Each row is a point on a landscape with many valleys, with its height.
From any point a ball rolls to the lowest of the 2 points nearest to it. It stops when none of these is lower. Distance is the straight distance between rows; heights are no part of it.
j_875: [  2   7  27  -1 -21  18   0  41 -16 -12  12  -7 -11 -14  16   3  33 -11
  18   3  -6]  (h 58.6)
j_890: [ 61  44 -51  44  36  -3  15   2 -20 -33  15 -33  24 -10 -11  34  14  -1
  13   1  15]  (h 67.3)
j_303: [ 27  42   5  14  14 -66 -56  -1 -15 -37  26  20   5   8  12 -28 -16 -37
  -3  10 -20]  (h 66.7)
j_970: [  1  -1  -8  18   4  -2 -46  30  15   8 -12 -25   5  -9 -19   5   3  -7
   6  -7 -41]  (h 31.7)
j_848: [ 38  23 -62  20  41  28  51 -12 -13 -17 -25 -42  19 -18 -13  35   3   6
  31   9  18]  (h 70.0)
j_806: [ -6 -34  21  31  -2 -26 -10  27  -3  -2   9  26 -31   0 -20 -15   9 -15
 -20  -5 -13]  (h 35.1)
j_101: [ 36  -5 -15   6  13  38  11   7  26   2 -28 -14 -14 -23  11  31   6  10
  40 -30   4]  (h 74.3)
j_274: [-13  10  -8  24 -16 -26 -46  -4  36 -20  19   9 -21  40  12 -27   3 -22
 -18  21 -48]  (h 73.3)
j_943: [-18  15  38   2  10 -13   3   7 -10  -1   7  -5 -19  25 -22 -20  -6  14
  23 -23   3]  (h 58.5)
j_142: [ 11 -18  -2  23 -16 -47 -23  16 -13 -45  23  55 -33  23 -26 -24   5 -29
 -48   6 -41]  (h 52.2)
j_287: [-31 -40  19 -10 -20  -3  17  10  19  -6 -13  21 -38 -11  -3 -31 -11 -28
   1  41  -1]  (h 59.1)
j_244: [-13 -19 -16 -34  21  32  13   3  23  -2  16  17   6   8 -19 -17  -9  26
  10  -7  35]  (h 18.2)
j_814: [  4  19 -30   3   8  49  45 -34 -14  46 -26 -28  14 -15   7  39  -1  33
  35 -31  26]  (h 24.8)
j_203: [-30 -35  30 -29 -18  -4  10  -1 -18  29 -14  32 -52  37 -11  -3  -3   9
   6 -10  -4]  (h 71.9)
j_481: [ 19 -20  20  -1  16 -34   2  31 -24   9 -13 -27  16   1  11  27   3   0
  -6   1  20]  (h 39.4)
j_766: [  7  22  -6  18  25   2  26  12  10 -14  27  -9  27   6   8  -3 -11   6
  14 -20  18]  (h 44.3)
j_228: [-27 -26  22 -49 -29  46 -10   5  17  32 -42  16   8   8 -27 -35 -22  14
   2   3  17]  (h 23.7)
j_407: [ 18 -25  15 -22 -11  65  20   0  12  31 -36   7  -9 -11  18  12  -8  17
  39 -27  17]  (h 76.4)
j_509: [ 44  18  26   6 -23 -50 -35 -10 -24 -39   2  10 -27  18  22  -6 -25 -37
 -59  33 -40]  (h 68.2)
j_137: [ -1 -31  12   8 -12  19  -4  25  15   1   0 -20 -15 -13   5 -21  21 -22
  19  36  16]  (h 54.5)
j_162: [-21  22 -32  -2  28  25  17   4   0  29  -6  -6  43 -39 -22   3  -7  26
  44 -52  19]  (h 23.1)
j_609: [-32 -28  35 -24   9   8   1 -16 -20  23  -5   7  -1  25  -8 -17   2  29
  30 -33  12]  (h 65.9)
j_761: [ -9 -11   8 -31 -11  39   4   2  -2  73  13   9 -13  15  -7  26 -19  31
  19 -30  39]  (h 43.2)
j_801: [ -7  41 -63  27  -5  45  58  -7 -12  24 -15  -3  57 -20 -17  17  -9  22
  53 -63  15]  (h 11.9)
j_402: [ 50  -7   9  18   3 -49 -40  -9 -21 -44  41   9 -10   6  23  -9  36 -35
 -17  37   4]  (h 56.7)
j_783: [ 13  31  -2   4  -5 -72 -27   7 -16 -21  18  17 -43 -33   2  -2  24 -14
 -47  10  -7]  (h 18.4)
j_146: [  -6  -41    0   20  -29 -106  -35  -23  -14  -47    1   32   -6    7
  -11  -14    5  -40  -56   22  -17]  (h 62.4)
j_371: [ 11  58   0  24  12 -28   8  19  -5 -14  41 -10  26  12  36   3  11 -17
  11  -6  -4]  (h 50.6)
j_231: [-16 -19  19 -14 -21 -37   2   8   1 -19  12 -15   6   2  31  38 -12  -2
 -25  24 -20]  (h 57.2)
j_272: [  6 -12  19  -8  -8   4  25  33  14   1 -13  19 -25  15  26   4 -38 -11
   4  -7 -11]  (h 29.5)
j_397: [  3 -26  10  22  -6 -17 -33  17 -10 -23  23   9 -16  -3  -3 -26  30 -34
  -8  41 -19]  (h 47.1)
j_596: [ -6  10  29   1  18 -14   3   4  -7 -43  33  16   8  12  -2 -16 -11   6
 -20 -12  -8]  (h 50.5)
j_510: [ 30  33  22  33  36   8   1  15 -38 -10  -4 -23   3   3  -4   6 -17 -20
  14   4 -29]  (h 29.1)
j_348: [ 19  39 -40  28  60 -17 -16 -22   2 -14 -10 -47  23   5   2  11   0  -4
   7   4 -31]  (h 84.1)
j_435: [ 25   0   5  24  10 -24 -34  -5  -3 -47  -4   4  11   2  21  -2 -12 -31
 -48  38 -50]  (h 72.2)
j_468: [ -4  10 -10 -28  -8  89   5 -20   3  57   2  -5  25  20 -37 -13  -5  31
  28 -14  59]  (h 48.4)
j_423: [-30 -42  26 -17 -40 -34  31  12 -18 -11   1  68 -53  32 -10 -20   1 -28
   0  -1 -16]  (h 69.7)
j_856: [-44 -64  -5 -50 -31  -1  12  -1  17  -3 -12  45 -18  25 -29 -26   0  18
 -28   3  15]  (h 21.6)
j_19: [  5   7  30 -10 -36 -51 -17  15 -28 -33  16  -4 -12  17  15  11  -2 -28
 -21  31 -26]  (h 62.5)
j_125: [ 25  13   0  30  19  -3  25  20 -26  31 -13 -44  23   1  16  43   6  -8
   5  -8  11]  (h 34.0)
j_925: [-25  -6  -3 -15  -2  47 -12  19  24  40 -33  -8   2  14 -20 -12 -24  13
  11  -6 -22]  (h 13.5)
j_89: [ 22  24   4  61  -4 -15   9 -10  -5   0  16 -37  24 -33  20  31  -7 -17
   9   8   3]  (h 29.2)
j_110: [-18 -10   2  10  13 -21  -7 -11  22  -2   5  -1  -9  39  17  -4   2   3
 -35  -3 -55]  (h 80.1)
j_750: [  4  32  11  24  11  29  27 -10   3  -9 -18 -50 -12 -19 -16   5  -4  32
 -19   3   5]  (h 33.9)
j_230: [-30  -2  17 -23 -14  22  15  -8  12  18  -1  -5  10 -56  12   2   8  12
  11   0  31]  (h 69.9)
j_13: [  0  12  -9 -13   2  31  19   4  -9  25   7 -28   8  13  -9  40  -8  39
  28 -21  22]  (h 32.1)
j_74: [-13 -13  -4 -78 -27  64 -12   2  23  70 -33  49   9  -6 -10 -14 -27  24
  -3  -9  35]  (h 33.8)
j_392: [ 27  -1  18  17  21  -3  -2  31  -7  -6  -2   4 -32 -16  -4   4 -32 -19
  -5   3 -10]  (h 22.5)
j_21: [ -1  19 -20  53  28  17  24 -23   0   2  24 -14   4 -61  17  20  13  -3
   9  -6   3]  (h 24.5)
j_449: [  1   4   1 -59 -19  82   1 -40  -1  84 -22  24  41  -9 -31   1 -22  32
 -10 -15  65]  (h 42.9)
j_380: [-30 -22  41 -19 -12  19  36   9  -3  31   8  37  -6  -3 -17 -22 -32  11
 -24 -21  26]  (h 61.8)
j_232: [ 48  54 -14  21  35   0   4  -2 -22 -38   4 -26   5 -29   7  30  15   1
 -35  16 -10]  (h 64.7)
j_77: [-28 -32  25 -30 -22 -44   8  21  -5  11  -8  -6   9  -3   8  18   5  16
 -15  -9  15]  (h 49.2)
j_959: [-49 -27   8 -32 -26  14   8  -7  34  29  -9  18 -30 -28   5 -18   0  14
  15  19  32]  (h 65.4)
j_945: [-19 -51 -11   0 -35 -51  12  19 -20 -41  -5  63 -43  48 -36 -19  -6 -35
 -33   5 -37]  (h 63.2)
j_161: [ 45   7   4   3   7  15  -6 -11  13 -54  21 -23   4   6   9  25  24  15
  13  -4  -7]  (h 65.1)
j_157: [-36 -31   0 -16   9  13  -5  -9  30 -10   1  15 -15  -1 -38 -28 -10  28
 -22  -6  -4]  (h 5.0)
j_30: [  0  16 -16 -24   9  78  45 -38 -12  79 -23  -1  18  -2  11  19 -23  16
  52  -8  40]  (h 30.3)
j_975: [-31 -69 -10 -30  -6 -39  -4   8  13 -29 -11  33  -7   7 -10   9   3   3
 -25  23 -13]  (h 34.5)
j_671: [  4  38  19   5  28  13   3  -2 -15 -10 -25 -33  -8  15  -7   1   0  11
 -18  -2 -44]  (h 28.6)
j_756: [-15  23  -1   9  16  28   2  14   6  25 -30 -42  23   2  -4  15 -19  14
   7 -10 -43]  (h 22.3)
j_480: [ 11   5  10  -3 -10  -3 -16  -3  43 -52   0 -20  -8  11  -5 -18  17  20
   3   6   4]  (h 67.8)
j_426: [  8  41 -18   9   7 -26 -24  12  44 -19  12 -12 -10   3  13 -20 -28 -20
  -9  32 -34]  (h 64.5)
j_522: [ 20  64  -9  33  30 -41 -18 -14   6 -23  31  -7  21   2  27 -19 -28 -26
  -1  13 -20]  (h 57.6)
j_306: [ -9  13  14  12  10 -66 -46   4  -4 -15   8  -6   1   4 -19 -30  -7 -17
   8   2 -13]  (h 77.4)
j_888: [ 11   7 -28   7  57  -4 -15  -1   5  -5  12 -16  14  28  31  12  21   1
  11   0 -36]  (h 80.6)
j_765: [  6   7 -17   7 -49 -71 -46 -27 -32 -42  16  44 -51   9 -11 -15  23 -44
 -89  36 -37]  (h 65.0)
j_170: [-16  -4 -17 -24  13  10   2 -31  18   2  -1 -29  11 -25  15   8  25  30
  38   5  28]  (h 72.8)
j_31: [-14 -29  11 -38 -23   6   5  39   2  -1   9  26 -27   9   6  -2  50  11
   0 -12  10]  (h 65.6)
j_580: [ -5   4 -10  17 -13 -86 -50 -29 -12 -25  32  25 -16  -1  10 -10  14 -31
 -77  23 -14]  (h 47.2)
j_260: [-38 -19   2  -8 -15 -55 -29   3  24  -9  -1   2  -9 -30  -3 -15   4  -8
  17  -4  -8]  (h 86.8)
j_724: [-21 -20 -14  -8  23 -23   1 -24  23   1  13  -8   0  16  30   1  16   3
  19   8   6]  (h 76.3)
j_198: [ 31  -8 -42  -2  38  53  35   7  16   4 -27 -18  26 -13  -6  10 -19  14
  22  -3  20]  (h 72.1)
j_191: [-12  -1  28  -4 -50 -65  -4  32  -7  -7  10   9 -27  40 -14  -1  -8 -10
 -28   0  -5]  (h 70.8)
j_2: [-22 -38  30 -10 -10  36  -2  -5 -12  43 -23 -31  18   0  -8   4 -13   2
  45  17  16]  (h 40.4)
j_939: [ -9  -6  26   9 -23  -6   7  -9   8  15  -3 -36  11   7  20  17 -26   0
  32   8   8]  (h 45.4)
j_550: [-21   1 -22 -33  19  57   6  -2  16  25 -18  19  31 -23  -8 -21   7  30
  19 -36  29]  (h 27.6)
j_536: [ 55  27   0  16  11 -17 -25   5 -10 -50  31 -14  -4   2  25  20  25  -7
 -34  19   0]  (h 62.0)
j_297: [ 49  45   1  32  18 -18 -49 -23 -37 -45   4 -24  40   3  18  -2  12 -27
 -38  21 -48]  (h 75.1)
j_633: [ -2  23  -5  29  -3  36  19   3  -8  -3  16 -25  45  28 -21  11   9  25
  29 -45  17]  (h 39.0)
j_542: [-20  -4  14 -28 -27 -23 -10  22 -10 -27   4  33 -56  -2   4  -7  42  -6
  -9  11 -20]  (h 72.5)
j_184: [  3   3 -45   8   6  95  57 -44  -4  31 -17 -12  54  10 -14 -11   5  26
  44 -15  44]  (h 52.9)
j_899: [-17 -44 -10  -1 -17 -58 -12  -9  17 -38  -9  26  -9  -2   7 -18  12 -35
 -48  30 -28]  (h 46.5)
j_490: [-15 -41  12 -24 -18  42   9  11  16  59  17  54 -13   3  -2 -13  -8  11
  -4 -27  40]  (h 54.1)
j_949: [ 22  11 -26 -20 -28  97  42 -41   8  48 -11  -3  45  -6 -15  13  11  35
  29 -27  77]  (h 51.3)
j_229: [-18 -12  -1 -26  -8  58  18 -21   1  73 -30 -12  24 -11  13 -14 -12   5
  47  19  38]  (h 35.5)
j_800: [ -2  40 -39  53  10  28  46 -14  -6  22 -14 -31  30 -41   9  29  10   9
  31 -33  13]  (h 19.4)
j_770: [ 25   8  -2  11  25 -46 -37  -2  -8 -15  11  14 -18 -46  28  19  17 -20
 -16   2 -29]  (h 36.5)

For each start below, name the point where the ball stops.
j_888 | j_137
j_274 | j_814
j_203 | j_814
j_306 | j_814
j_101 | j_392

Call two points neighbours if one is among the 2 nearest of the other. Go from one point of each pair to the other, from neighbour to neighbour, staying as low as possible. Name the highest point that can't be avoided.
j_925 / j_580 | j_536
j_157 / j_801 | j_550
j_925 / j_392 | j_510
